A landscape with many valleys, sampled at points; each row gives a point and its height.
A ball rolls from a point to whichever of its 3 nearest points has the largest drop for the distance, and stops where none of them is lower. Distance is the straight distance between rows; heights are no part of it.
k_280 h=55.5: -2.00,-4.32,-1.32,1.88,1.39,-2.39,1.21,2.29,0.85,-2.44,-1.22,2.53,-3.92,2.14,1.53,-1.41,2.14,-5.78,-1.48,1.06,-0.26,-1.34,-0.56,0.67,-2.31,1.96,0.04,-1.84
k_43 h=33.7: 0.92,-1.34,0.26,1.22,0.80,0.71,-1.52,-1.77,-0.79,-1.77,-2.61,1.60,2.40,-1.52,-0.23,0.71,1.95,0.17,2.01,-0.39,-3.66,2.03,-1.39,-1.27,0.23,-2.16,-1.97,2.62
k_922 h=4.5: -2.36,-3.25,0.80,2.00,-0.49,-1.72,0.53,3.17,0.81,-1.53,0.62,-0.12,-2.18,-0.82,0.83,0.50,-0.30,-3.02,1.35,-0.83,-0.23,-0.98,-0.72,1.24,-0.34,-2.11,-1.11,0.49
k_565 h=73.2: 0.60,1.96,-1.89,-1.48,-0.23,-2.42,2.13,-0.69,1.37,0.76,2.15,-0.88,-2.09,2.90,0.05,-1.03,-2.82,1.27,-0.61,-1.26,2.73,-0.69,-0.06,0.66,1.85,2.14,1.73,0.22
k_956 h=35.2: 1.86,1.84,-0.78,-0.61,-0.46,0.63,0.55,-2.99,-0.23,2.44,1.18,-1.24,1.03,-3.65,-0.54,2.50,-1.15,1.08,0.86,1.71,1.86,0.59,3.55,-0.57,2.45,-0.89,0.84,0.36
k_249 h=39.8: 3.81,2.28,-0.39,0.06,-0.21,2.74,-0.50,-4.45,-0.58,1.31,0.21,0.08,1.50,-2.84,-2.09,0.36,-0.96,1.40,-1.59,-0.44,-0.86,3.19,4.55,-2.01,1.49,-0.96,3.56,-1.16
k_464 h=69.4: -2.31,-3.28,-0.19,1.72,1.72,-2.14,-0.02,1.59,0.80,-2.36,0.18,1.42,-2.34,-0.12,0.59,-0.77,1.14,-4.00,-0.33,0.50,-0.47,-0.19,-0.35,1.94,-1.06,-0.17,-1.12,0.10
k_227 h=43.7: -0.66,-1.16,-0.82,-0.52,0.85,0.35,-1.23,1.66,-0.48,-0.74,-0.05,1.07,-0.06,2.20,0.57,-3.49,1.74,-0.83,-1.55,-0.39,-2.20,1.13,-2.83,0.00,-3.85,1.74,1.25,-1.38
k_268 h=38.0: 0.67,1.39,-0.08,0.23,-0.47,1.11,-0.03,-2.17,-1.55,0.43,-1.51,1.11,2.46,-2.90,1.09,3.76,1.75,1.82,2.15,-0.26,-1.13,0.24,0.58,-0.96,1.66,-1.24,-2.49,1.73
k_281 h=67.2: 1.70,2.22,0.21,-0.92,0.13,-0.94,1.07,-4.25,-0.43,2.07,0.77,-2.46,-0.11,-0.59,-1.42,1.15,-2.58,0.80,0.32,-0.26,4.18,0.66,2.92,0.25,3.16,-1.04,0.76,-0.08
k_84 h=44.0: -2.67,-1.85,0.72,0.10,-2.11,-0.75,0.21,3.75,0.45,-0.41,0.46,-0.09,-2.89,0.43,0.63,1.12,-0.30,-0.47,1.12,0.19,0.08,-1.59,-0.76,0.42,0.72,-1.36,-0.58,-0.23
k_365 h=73.6: 1.31,1.08,0.41,-2.12,-0.44,-0.47,0.51,-1.63,-0.20,1.36,0.51,-0.45,1.43,-0.28,-0.20,1.99,0.63,2.01,1.02,1.72,1.43,-0.18,2.01,0.21,1.35,-0.33,-1.97,1.10
k_291 h=23.2: 2.77,2.61,-1.05,-1.59,1.19,1.41,1.44,-5.09,-0.28,2.20,0.89,-0.57,1.67,-0.64,-1.36,0.23,-1.96,1.11,-1.83,0.21,0.72,1.53,2.76,-0.25,1.66,1.16,1.82,-1.81
k_903 h=52.5: 1.40,2.29,0.58,-1.50,0.53,1.23,-0.15,-0.50,0.14,0.73,0.30,-0.61,3.79,0.66,0.23,-0.70,0.56,1.80,-1.33,0.40,-1.08,-0.10,-0.69,0.15,-0.84,1.12,-0.39,-0.18
k_100 h=29.1: -0.08,-0.74,1.02,0.88,-0.04,-0.49,-0.82,-1.98,-0.71,-0.64,-1.15,0.53,1.32,-1.73,0.39,1.72,0.08,0.84,3.59,0.03,-1.05,0.71,-0.44,0.04,1.34,-2.79,-2.36,2.65
k_213 h=54.0: -0.33,0.98,0.28,-0.70,-0.30,0.99,-0.35,-0.97,-1.77,0.91,0.12,-0.73,1.01,-3.02,-0.03,2.80,1.05,1.99,3.94,0.25,1.87,-0.92,1.09,-0.93,3.05,-1.93,-2.16,1.30
k_606 h=41.5: -1.37,-0.08,0.99,0.03,-2.18,-0.97,-0.32,2.73,0.61,0.61,1.60,-1.52,-1.15,1.80,0.20,0.19,-0.75,0.56,-0.93,1.06,1.77,-1.63,-0.79,1.16,0.45,0.02,-0.64,0.53
k_7 h=48.1: 1.68,0.31,0.35,-1.45,1.73,0.54,0.10,0.08,0.07,1.06,0.69,-0.02,2.72,1.28,-0.60,-1.09,1.33,1.13,-1.67,-0.11,-0.86,0.42,-0.51,0.13,-2.37,1.70,0.45,-1.28
k_582 h=27.8: 1.58,2.76,-2.35,-2.08,1.08,-0.55,1.91,-3.93,0.07,1.74,0.65,-0.52,0.38,0.80,-1.33,0.21,-1.80,1.20,-2.44,-2.24,1.12,1.04,1.68,-0.20,-0.10,1.26,2.37,-1.21
k_832 h=28.7: 2.82,3.16,-0.66,-0.09,0.02,1.55,0.01,-4.37,-0.06,1.69,1.23,-1.23,1.03,-2.95,-1.56,1.48,-1.26,0.36,-0.18,0.73,1.15,1.05,4.00,-0.47,2.50,-0.67,1.02,-1.30
k_40 h=32.2: 0.44,2.73,-0.18,-1.75,0.16,-1.61,3.03,-0.94,1.30,2.28,0.89,-2.64,-1.99,2.22,-0.92,1.60,-2.91,1.83,-0.06,-0.40,3.36,-1.81,0.70,1.54,3.90,0.97,1.95,0.26
k_971 h=43.5: 2.01,2.26,-0.96,-1.06,0.71,1.06,0.23,-1.98,-1.01,0.98,0.68,-1.22,2.07,1.31,-0.48,-1.00,-0.55,1.48,-1.22,0.11,0.05,1.48,0.58,-0.28,-0.60,2.39,0.63,-0.47
k_737 h=44.6: -0.76,-2.13,1.15,2.27,0.30,-0.13,-1.48,-0.23,-0.32,-0.68,-1.17,0.03,1.32,-1.54,1.06,0.47,0.65,-1.95,1.87,-1.01,-2.30,1.40,-1.65,-0.50,-0.07,-3.57,-2.69,1.93
k_734 h=69.8: 0.47,-0.94,-0.09,0.82,-1.52,-1.37,-0.53,3.59,0.23,-0.43,1.25,0.21,-3.33,2.33,0.29,-1.32,-1.03,-0.45,-1.42,0.76,2.91,-2.49,-0.84,1.92,0.50,2.31,0.77,-1.48
k_698 h=47.4: 1.00,1.72,-1.05,-2.55,0.41,-1.65,1.94,-2.14,0.07,1.66,2.16,-2.73,-0.52,2.16,0.29,1.60,-1.81,1.29,-0.62,0.19,3.01,-0.39,2.13,0.73,2.34,0.88,1.10,0.33
k_370 h=43.1: 1.89,3.05,-0.74,0.19,0.24,3.38,-1.26,-1.70,-1.37,0.60,-0.11,-0.47,3.27,-2.26,-0.03,-0.11,2.08,2.29,-0.52,0.03,-2.24,1.73,2.30,-1.45,-0.21,0.05,0.71,0.20
k_362 h=23.1: 0.62,-1.04,0.86,2.35,0.93,1.46,-1.86,-1.32,-1.90,-0.60,-2.28,1.75,2.48,-2.23,0.95,2.09,1.87,0.28,3.18,0.66,-2.30,2.54,-1.37,-1.72,3.37,-3.56,-2.26,3.31
k_492 h=47.2: 2.36,2.79,-0.67,0.20,-1.01,1.08,-1.01,-3.90,-1.43,1.93,-0.98,-0.28,2.59,-4.22,-0.89,4.14,-0.17,1.85,1.29,2.20,2.58,1.29,2.41,-1.94,4.38,-2.62,0.22,0.27
k_801 h=54.4: -0.08,1.04,-0.67,-0.33,-2.08,-1.25,0.83,1.49,1.04,-0.60,1.76,-0.81,-2.93,2.69,-0.04,-0.44,-1.99,1.17,-0.49,0.60,3.09,-1.45,-1.43,1.09,1.14,1.75,1.42,-0.47
k_827 h=12.6: 0.31,-0.68,0.46,1.88,-0.26,1.73,-1.74,-1.43,-1.33,0.86,-2.62,0.17,1.85,-2.48,0.95,1.95,1.06,2.07,4.11,-0.15,-0.30,1.72,-0.12,-1.75,2.79,-3.12,-2.18,3.89
k_162 h=42.9: -2.09,0.00,1.52,1.61,-1.50,-0.07,-1.10,0.52,-0.96,0.11,0.12,0.72,0.66,-1.93,0.44,1.76,0.48,0.38,4.17,-0.16,-0.44,-0.20,-0.83,-0.98,2.06,-2.95,-2.50,3.31
k_744 h=65.1: 3.16,1.19,-2.24,-0.79,0.32,-0.96,0.29,-0.11,-0.32,0.19,0.07,0.22,-0.42,2.57,-0.20,-3.06,-0.98,1.42,-2.15,-1.16,0.22,-0.28,-2.27,0.02,-2.44,3.12,2.28,-1.82
k_457 h=70.6: -0.42,-1.89,1.20,0.52,0.53,1.31,-1.60,0.47,-0.33,-0.94,-1.67,0.96,1.22,-0.44,-1.21,-2.44,1.68,-0.21,-0.52,-0.97,-4.47,1.55,-0.83,-0.82,-3.72,-1.37,0.38,-0.23
k_383 h=33.0: 2.41,3.38,-0.52,-1.74,0.38,0.91,1.30,-2.97,-0.13,1.43,-0.05,-0.49,2.46,-0.48,-1.48,-0.91,-1.31,2.32,-2.67,-1.73,-0.25,1.94,1.71,-1.39,-1.39,1.31,3.37,-2.13
k_199 h=60.3: -1.14,-0.75,0.31,-0.56,-1.21,0.10,-0.56,2.89,0.15,0.08,1.95,0.72,-2.02,1.52,-0.04,-0.67,-0.38,-1.40,-0.63,0.50,0.60,-1.27,-0.74,2.11,-0.60,0.84,-0.58,-1.22
k_723 h=49.8: -2.51,-3.48,-0.78,2.77,0.54,-1.66,2.04,2.22,0.06,-2.88,-0.13,1.72,-3.84,-0.16,1.29,0.33,1.15,-4.31,-1.04,0.60,0.81,-1.87,0.12,0.95,-0.31,0.28,0.62,-1.42
k_607 h=58.1: 0.70,2.53,-0.22,-0.31,-0.88,0.68,-0.68,-3.33,-2.60,3.22,0.10,-1.46,0.86,-3.12,-1.30,3.78,1.29,1.21,2.44,0.62,2.82,0.37,2.93,-1.94,2.61,-1.97,-1.35,0.46
k_216 h=51.4: 2.09,0.99,-0.32,-0.16,0.40,2.41,0.07,-0.13,-0.79,-0.19,-1.34,0.16,2.59,-0.42,-0.42,-0.91,1.10,1.45,-0.36,-0.58,-1.73,1.02,2.11,-1.44,-2.00,1.27,0.70,-0.26
k_756 h=50.5: -2.96,-2.59,1.81,0.97,-1.22,-0.85,-0.72,1.68,0.53,-0.99,0.03,-0.72,-1.88,-0.86,-0.09,0.80,-0.05,-1.00,1.98,-1.04,-0.34,-0.42,-0.86,-1.26,1.00,-2.60,-1.03,2.40
k_252 h=25.9: -1.44,-1.36,0.82,0.45,-0.83,-0.33,0.12,1.02,0.40,0.26,-0.03,-0.98,-1.00,-0.06,0.97,2.58,0.51,0.05,2.62,0.39,0.58,-0.80,-1.35,-0.58,1.81,-2.91,-2.22,1.53
k_184 h=23.3: 2.81,0.86,-3.70,-0.40,-0.20,-2.55,0.71,-1.39,0.66,0.25,1.16,0.06,-1.42,3.18,-0.39,-2.86,-3.11,0.79,-1.48,-3.45,1.42,-2.31,-0.65,0.25,-1.10,2.64,2.06,-2.04
k_234 h=26.3: -1.80,-0.55,1.82,0.55,-0.15,-0.23,-2.03,0.66,-0.53,-0.66,-0.56,-0.49,-0.01,-0.80,0.15,0.50,0.06,-0.54,2.74,-0.58,-0.43,-0.41,-1.11,0.26,-0.51,-1.37,-2.04,1.55
k_459 h=42.3: 0.39,0.06,0.71,-0.90,0.27,2.16,-0.10,0.43,-0.53,-0.52,-0.87,0.93,1.71,0.52,-0.57,-2.68,2.67,0.33,-1.15,-0.13,-2.38,0.99,-0.33,-0.16,-3.05,0.83,0.50,-0.59
k_664 h=83.0: 0.57,-0.80,1.08,1.63,0.18,2.27,-1.45,0.18,-0.55,-2.01,-2.34,1.55,2.52,-2.28,0.49,-1.17,3.08,0.46,0.51,-1.50,-5.15,2.21,-0.14,-1.38,-1.79,-1.15,0.76,1.65
k_682 h=64.3: -1.26,-3.88,-1.93,1.32,1.40,-1.26,0.14,1.68,-0.31,-1.51,-0.55,2.02,-1.92,0.82,-0.04,-0.81,0.57,-4.00,-1.47,0.62,-1.07,-0.49,-2.01,1.95,-2.20,0.65,-0.96,-1.35
k_253 h=51.6: -1.82,-0.22,0.70,0.22,0.32,-0.30,-0.63,0.03,0.63,-0.14,-0.38,0.53,0.61,-0.36,0.97,0.70,0.80,-0.09,1.08,-0.37,-2.14,0.71,-1.06,1.36,-0.55,-1.31,-1.63,0.59
k_238 h=90.6: 0.87,-0.27,1.64,1.10,0.78,1.89,-1.42,1.69,-0.44,-1.48,-4.29,2.47,2.32,-1.55,-0.48,-3.04,4.11,0.20,-0.94,-2.76,-5.80,2.00,0.21,-2.92,-2.22,-2.04,1.02,1.48
k_566 h=56.4: -3.30,-0.75,0.95,0.77,-1.90,-1.80,1.27,3.89,0.55,-0.94,0.13,0.14,-3.17,0.59,0.97,0.84,-1.76,-0.43,-0.07,0.64,2.23,-3.08,-1.63,0.98,1.04,0.09,0.11,-0.39
k_872 h=59.9: 0.99,1.93,0.74,-1.86,-1.00,-0.30,2.09,-1.51,1.00,1.90,0.50,-2.77,0.18,-0.79,0.26,2.12,-1.32,1.46,-0.18,1.51,3.98,-0.70,2.53,-0.29,3.05,-0.30,0.29,1.78
k_290 h=79.6: 0.17,-1.61,-0.04,0.51,-1.38,-1.29,-0.55,2.04,0.28,-1.14,1.59,0.75,-2.13,3.76,0.77,-3.53,-1.28,-2.02,-1.87,0.33,2.26,-3.26,-2.10,1.18,-0.10,3.53,1.35,-2.35
k_712 h=42.6: -2.90,-2.26,1.66,0.54,-0.56,-0.63,-0.19,1.55,0.46,-1.07,-0.86,0.12,-0.63,-0.93,0.95,2.08,-0.33,-0.74,2.79,-0.67,-0.30,-0.09,-0.75,-1.12,2.15,-3.50,-1.26,3.50
k_591 h=52.9: -0.05,-0.77,0.74,0.10,-0.33,1.29,-0.87,-0.14,-0.03,-0.44,-1.26,-0.47,1.48,-0.55,0.33,0.17,1.31,0.19,1.25,0.98,-1.81,0.39,-0.79,0.89,-0.70,-1.12,-2.38,0.34
k_452 h=24.3: -0.88,-1.31,0.93,0.57,0.17,0.74,-0.61,0.22,-0.33,-0.74,-0.33,0.11,1.50,0.15,-0.37,-2.84,1.20,-0.22,-0.99,0.90,-1.94,1.05,-1.64,0.31,-3.12,0.17,-0.50,-1.26
k_653 h=27.2: 2.88,2.93,0.47,-1.69,0.32,0.66,0.90,-4.97,-1.66,2.43,0.00,-0.21,1.37,-2.39,-1.75,1.01,-2.72,1.19,-0.98,0.50,1.85,0.98,3.72,-0.08,1.99,-0.71,1.13,-1.28
k_114 h=41.9: -1.29,-2.29,0.71,0.36,0.42,0.53,-0.74,1.22,0.30,-0.89,-0.19,0.72,0.87,-0.89,0.36,-1.44,1.30,-1.64,-0.11,0.33,-1.56,-0.04,-1.19,0.82,-2.83,-1.08,-1.75,-0.26
k_235 h=19.8: 0.91,2.35,-1.62,-1.84,1.18,-1.42,0.96,-3.32,0.06,0.66,-0.53,-1.07,0.60,2.19,-0.66,-1.23,-1.62,1.00,-2.18,-3.40,0.85,1.20,1.66,-1.31,-1.66,2.94,2.81,-1.91
k_791 h=59.3: -1.98,-3.13,-1.57,1.58,1.40,-1.22,-0.67,1.00,1.16,-2.57,-0.32,1.46,-1.34,0.65,0.01,-2.72,0.85,-4.61,-1.79,1.87,-0.34,-1.25,-1.35,0.84,-2.97,1.99,0.18,-2.68
k_139 h=54.1: 0.89,0.80,-0.13,-1.64,0.75,0.26,0.53,1.15,-0.26,-0.29,-0.07,1.07,1.89,2.74,0.20,-2.68,0.96,0.55,-1.70,-0.77,-0.60,1.70,-0.96,-1.07,-2.68,3.02,1.11,-1.23
k_748 h=73.7: -2.97,-2.34,0.33,3.45,0.99,-0.78,2.72,4.99,2.51,-2.42,-0.35,0.48,-4.95,-1.31,3.05,2.78,-1.13,-3.30,2.39,0.14,-0.14,-2.38,-0.80,-0.01,1.34,-2.44,2.65,0.95
k_195 h=56.5: 0.55,0.11,0.61,0.95,0.09,1.16,-0.69,-0.47,-1.36,0.17,-1.83,0.27,2.39,-0.84,-1.19,-1.40,1.78,0.30,0.24,0.21,-3.54,1.08,-0.89,-0.88,-2.82,0.31,0.27,0.33
k_703 h=62.0: 0.28,1.15,1.31,-0.15,0.38,2.08,-1.89,-0.96,-0.50,-0.76,-1.73,0.46,3.37,-1.20,-0.31,0.42,2.58,1.23,1.34,-0.54,-3.68,0.74,0.66,-1.06,-1.19,-0.03,-0.08,-0.14
k_942 h=57.0: -1.75,-2.76,-0.51,0.30,0.39,-0.95,-1.88,1.68,1.09,-1.31,0.56,0.35,-1.21,0.32,-0.02,-0.81,-0.02,-1.82,-0.01,0.29,-0.36,-0.69,-1.93,1.36,-1.12,0.48,-1.95,-0.64
k_487 h=58.5: 2.72,2.38,0.00,-0.55,0.40,1.74,-1.23,-2.40,-1.31,1.71,-0.61,-0.06,3.38,-1.72,-0.54,1.92,0.76,0.42,0.63,0.72,0.28,0.79,2.49,-1.35,0.02,-0.24,0.04,-0.24
k_836 h=67.3: -0.37,1.58,1.06,-1.71,-0.98,0.38,-0.22,-0.66,-0.69,1.69,0.68,-2.53,1.25,-0.45,0.34,2.37,0.12,1.06,2.49,0.94,1.91,-0.28,0.41,-0.03,2.08,-1.96,-1.67,1.96
k_679 h=51.5: 1.13,1.74,-0.13,-0.47,0.48,1.75,-0.77,-1.76,-0.70,1.47,0.62,-0.74,2.27,-0.19,-0.82,0.65,1.15,1.51,-1.15,0.52,-0.69,0.24,0.81,-0.81,0.04,0.47,-0.72,-0.45
k_936 h=10.3: -1.57,0.60,0.73,-0.33,-2.27,-0.89,1.19,3.46,0.69,0.42,1.73,-1.41,-1.53,0.72,0.70,0.89,-1.95,1.18,1.38,1.48,2.38,-2.43,0.99,0.14,1.62,-0.28,0.55,0.70
k_730 h=30.0: -1.98,-1.98,1.85,0.30,0.00,-0.71,-0.55,0.85,-0.11,-1.03,-0.32,0.06,0.52,-1.53,0.94,0.87,0.57,-0.68,2.73,-0.20,-0.58,1.07,-0.46,0.60,1.65,-2.90,-1.85,2.47
k_485 h=57.6: -3.22,-2.65,1.52,2.44,-0.50,-1.55,0.50,3.18,1.29,-1.12,-0.73,-0.67,-2.86,-1.30,2.13,2.05,-1.33,-1.63,2.04,0.05,0.09,-1.39,-0.60,-0.92,2.05,-2.92,0.09,2.56
k_635 h=81.6: -1.66,-1.36,1.30,0.16,1.18,0.79,-1.37,1.29,-0.01,-1.12,-0.86,2.26,0.76,-0.98,-0.98,-4.16,2.52,-1.31,-1.67,-0.16,-3.05,0.76,-2.06,-0.43,-3.85,-0.19,0.10,-0.95
k_688 h=61.6: 1.71,0.62,0.33,-0.64,-0.22,2.03,-1.73,-0.18,-0.16,0.07,-1.93,1.49,2.69,-1.12,-0.60,-0.90,4.00,0.64,-2.24,-0.66,-3.69,1.80,2.09,-1.76,-2.50,1.04,0.97,0.22
k_466 h=37.4: 0.97,1.98,-1.19,-1.74,1.25,0.05,1.47,-2.86,-0.32,1.91,1.47,-1.87,-0.94,0.81,-0.31,-0.17,-2.55,1.49,-1.39,-1.08,2.03,0.54,1.14,0.68,0.85,2.10,0.58,-0.88
k_876 h=87.5: -0.29,-2.82,-1.80,-0.18,0.23,-0.49,0.38,2.16,-0.58,-0.93,0.69,3.87,-3.03,3.14,0.17,-4.10,-0.42,-2.22,-2.80,-0.21,1.63,-0.90,-2.03,0.23,-1.56,2.98,1.27,-3.00
k_63 h=61.5: 0.13,1.63,0.83,-0.64,-0.61,-0.95,-0.22,0.26,0.27,1.00,1.59,-1.66,-0.66,1.18,-0.40,0.48,-0.74,0.38,0.94,0.87,3.15,-1.57,-0.01,1.56,1.14,1.03,-1.81,0.61
k_18 h=38.9: 1.90,2.19,-0.74,-1.07,0.82,0.99,0.70,-1.75,-1.33,0.44,0.49,-0.61,1.89,1.18,-0.69,-1.33,-0.59,2.04,-1.28,-1.07,-0.92,1.75,0.32,-0.67,-2.39,2.71,1.10,-0.66
k_430 h=64.2: 1.42,1.55,-0.40,-0.43,0.17,1.10,-0.90,-2.20,-1.53,0.79,-0.37,-0.61,3.11,-2.62,-1.04,1.96,1.06,1.36,0.99,1.88,1.00,0.21,2.47,-1.72,1.18,-0.83,-1.43,0.21
k_304 h=37.9: -1.77,1.01,2.09,0.96,-1.37,-0.64,1.66,4.51,1.53,-0.46,1.21,-0.60,-2.69,-0.04,1.17,3.05,-1.40,0.90,1.46,1.42,2.35,-2.88,-1.11,-0.30,1.94,-0.12,0.82,0.38
k_468 h=36.7: 2.86,3.01,-0.81,-0.73,0.93,2.40,-0.58,-3.27,-0.41,1.52,-0.57,-0.23,2.44,-1.57,-0.94,0.18,0.53,1.63,-1.37,-0.33,-0.92,1.91,3.20,-1.08,-0.43,0.36,2.99,-1.77
k_895 h=33.8: -0.77,1.05,0.50,-0.01,-0.81,-1.75,2.69,2.83,1.36,0.71,0.96,-1.24,-3.53,1.72,0.71,1.46,-2.17,1.83,-0.72,0.57,2.79,-1.86,-0.84,0.66,2.16,0.75,2.09,1.23
k_151 h=35.9: -2.76,-3.32,0.80,2.43,0.08,-1.28,0.60,3.50,1.14,-2.07,-1.24,0.34,-3.50,-0.24,1.65,1.33,-0.12,-3.05,-0.48,0.52,0.85,-1.35,-0.56,1.26,0.20,-0.47,-0.60,0.08
k_167 h=47.1: -0.31,-2.33,1.29,1.16,1.27,1.36,-1.40,-0.45,-0.28,-0.96,-1.25,0.94,1.52,-2.20,0.26,-0.35,1.10,-1.83,0.68,0.07,-3.49,2.16,-2.47,-0.19,-0.19,-2.15,-1.22,1.52
k_479 h=18.3: -1.52,-1.61,0.00,0.84,1.65,-0.36,-0.79,1.33,0.86,-0.66,-1.15,0.01,0.14,-0.84,0.29,-1.54,0.18,-1.24,-0.58,0.74,-2.24,1.89,-2.17,0.44,-3.39,-0.89,-0.89,-0.47
k_533 h=57.7: 2.24,2.23,0.01,-1.67,0.18,3.27,0.23,-0.80,-0.58,-0.12,-1.97,1.00,2.73,-0.11,-1.18,-0.81,1.65,1.16,-2.60,-1.08,-2.00,3.10,3.59,-3.01,0.01,1.07,1.78,-0.86
k_418 h=68.4: -1.74,-1.25,-0.37,-0.73,-0.43,-1.67,-0.66,2.58,0.46,-0.74,1.48,1.64,-2.22,2.47,0.72,-1.57,-1.10,-2.40,-0.96,0.75,1.18,-1.10,-1.03,1.63,-0.62,1.87,-0.32,-1.86
k_112 h=8.8: -1.02,0.88,-0.13,-1.69,-0.90,-0.92,2.07,0.91,1.16,2.07,1.18,-2.67,-2.30,0.69,-0.12,1.98,-1.60,2.25,0.81,0.51,3.90,-1.46,0.33,0.96,2.98,-0.27,1.52,1.53
k_86 h=14.7: 0.15,-0.02,1.55,0.82,0.44,1.20,-0.92,-1.15,-0.49,0.49,0.06,0.28,2.05,-1.36,0.48,1.95,1.50,1.55,1.53,0.88,-0.85,0.68,0.57,0.23,1.50,-1.47,-3.51,2.20
k_628 h=53.3: 1.31,1.55,-3.13,-1.47,1.02,-1.31,1.50,-1.33,-0.20,1.52,1.00,0.67,0.04,2.54,-0.61,-2.79,-2.04,1.10,-2.10,-2.10,0.87,0.31,-0.61,0.00,-0.77,3.12,0.50,-0.91
k_256 h=37.6: -3.70,-3.51,1.25,2.49,-1.08,-0.87,0.26,3.70,1.63,-2.08,0.32,-0.09,-3.17,-0.22,0.65,1.03,0.44,-1.59,1.42,0.02,0.60,-1.72,-0.89,0.43,0.57,-1.38,0.42,1.29
k_137 h=52.6: 1.51,2.18,0.01,-0.39,0.35,2.69,-0.46,-1.76,-1.49,0.23,-1.70,0.33,3.19,-2.02,-1.59,1.94,2.17,0.34,1.37,0.09,-2.27,0.21,1.72,-0.65,-0.48,-0.45,-0.19,0.50
k_853 h=84.6: 1.75,0.60,-2.57,-1.96,0.25,-1.76,0.88,-0.69,0.94,-0.80,1.60,-1.04,-2.66,2.83,-0.15,-0.79,-1.94,0.46,-1.72,-0.63,1.91,-0.99,-0.34,1.10,0.55,2.26,0.51,-2.23
k_764 h=79.5: -0.86,-3.63,-0.25,1.02,0.44,-1.58,-1.65,1.23,-0.45,-1.68,-0.74,0.71,-0.73,-0.84,0.26,-0.67,0.15,-4.23,0.99,0.89,-1.67,0.92,-0.79,1.68,-1.58,-1.64,-1.12,1.35
k_435 h=81.8: 1.36,0.97,-0.39,-1.16,0.25,-0.65,0.40,0.35,0.61,0.32,0.89,-1.03,0.51,2.64,0.40,-0.85,-1.21,1.33,-1.93,0.40,1.19,-0.27,-1.51,0.97,-0.10,1.62,-0.40,-1.16
k_906 h=28.8: -0.61,2.85,0.11,-1.05,-0.96,-1.78,3.87,1.01,1.71,1.51,1.77,-2.76,-3.43,1.49,0.30,2.36,-2.54,2.11,0.31,0.41,3.26,-2.59,0.54,0.58,3.09,0.81,3.13,0.65
k_854 h=41.7: -1.80,-2.19,-0.40,0.56,0.42,0.30,-1.08,0.31,1.26,-1.22,0.13,1.28,-0.69,0.74,-0.01,-2.39,0.77,-2.83,-0.64,0.21,-2.00,0.02,-2.63,0.79,-3.06,-0.36,-0.49,-1.20
k_85 h=66.6: -2.19,-2.54,-0.48,1.64,-1.40,-0.53,-1.33,0.79,0.30,-1.61,0.78,1.17,-2.26,0.56,0.46,-0.10,0.18,-2.82,-1.18,0.74,0.15,-1.43,-0.81,1.60,-1.58,0.94,-0.58,-1.98
k_577 h=48.7: -1.51,-0.09,1.17,-0.46,-0.88,0.73,-1.28,0.36,0.29,0.18,0.71,-0.13,0.13,0.95,0.36,-0.74,0.04,0.15,0.07,-0.22,-0.84,-0.17,-2.08,1.48,-2.00,1.55,-1.79,-1.08
k_233 h=55.8: 2.34,0.08,-3.19,-0.70,0.65,-1.54,0.63,0.15,1.87,-0.38,0.81,0.94,-1.47,4.45,-0.50,-4.68,-2.16,0.65,-1.60,-2.14,0.44,-0.52,-1.59,0.71,-1.55,3.86,0.89,-2.58
k_351 h=72.1: 1.69,0.19,-1.08,-1.43,-0.28,-1.06,-0.14,0.57,1.51,-0.01,1.61,-0.32,-2.01,4.19,0.44,-2.69,-1.59,0.35,-1.84,-0.40,0.88,-1.54,-1.58,1.32,-0.89,3.20,0.66,-0.86
k_484 h=69.6: -2.24,-2.47,-0.05,1.04,-0.26,-1.48,0.62,2.05,0.23,-1.30,0.56,2.00,-2.40,0.23,-0.56,0.31,-0.61,-1.57,-1.45,0.28,0.25,-1.28,-0.62,1.44,-1.25,-0.73,-1.50,-1.39

For each start below, name the point where the ball stops.
k_238: k_479
k_607: k_291
k_533: k_235

Call two points neighbours if one is among the 3 nearest of the other. Go from one point of each pair to the other, from neighbour to neighbour, staying as low as possible. Name the highest point that can't be avoided.
k_291 and k_235: k_582
k_112 and k_291: k_698
k_922 and k_86: k_566
k_291 and k_184: k_628
k_252 and k_827: k_730
k_936 and k_112: k_895
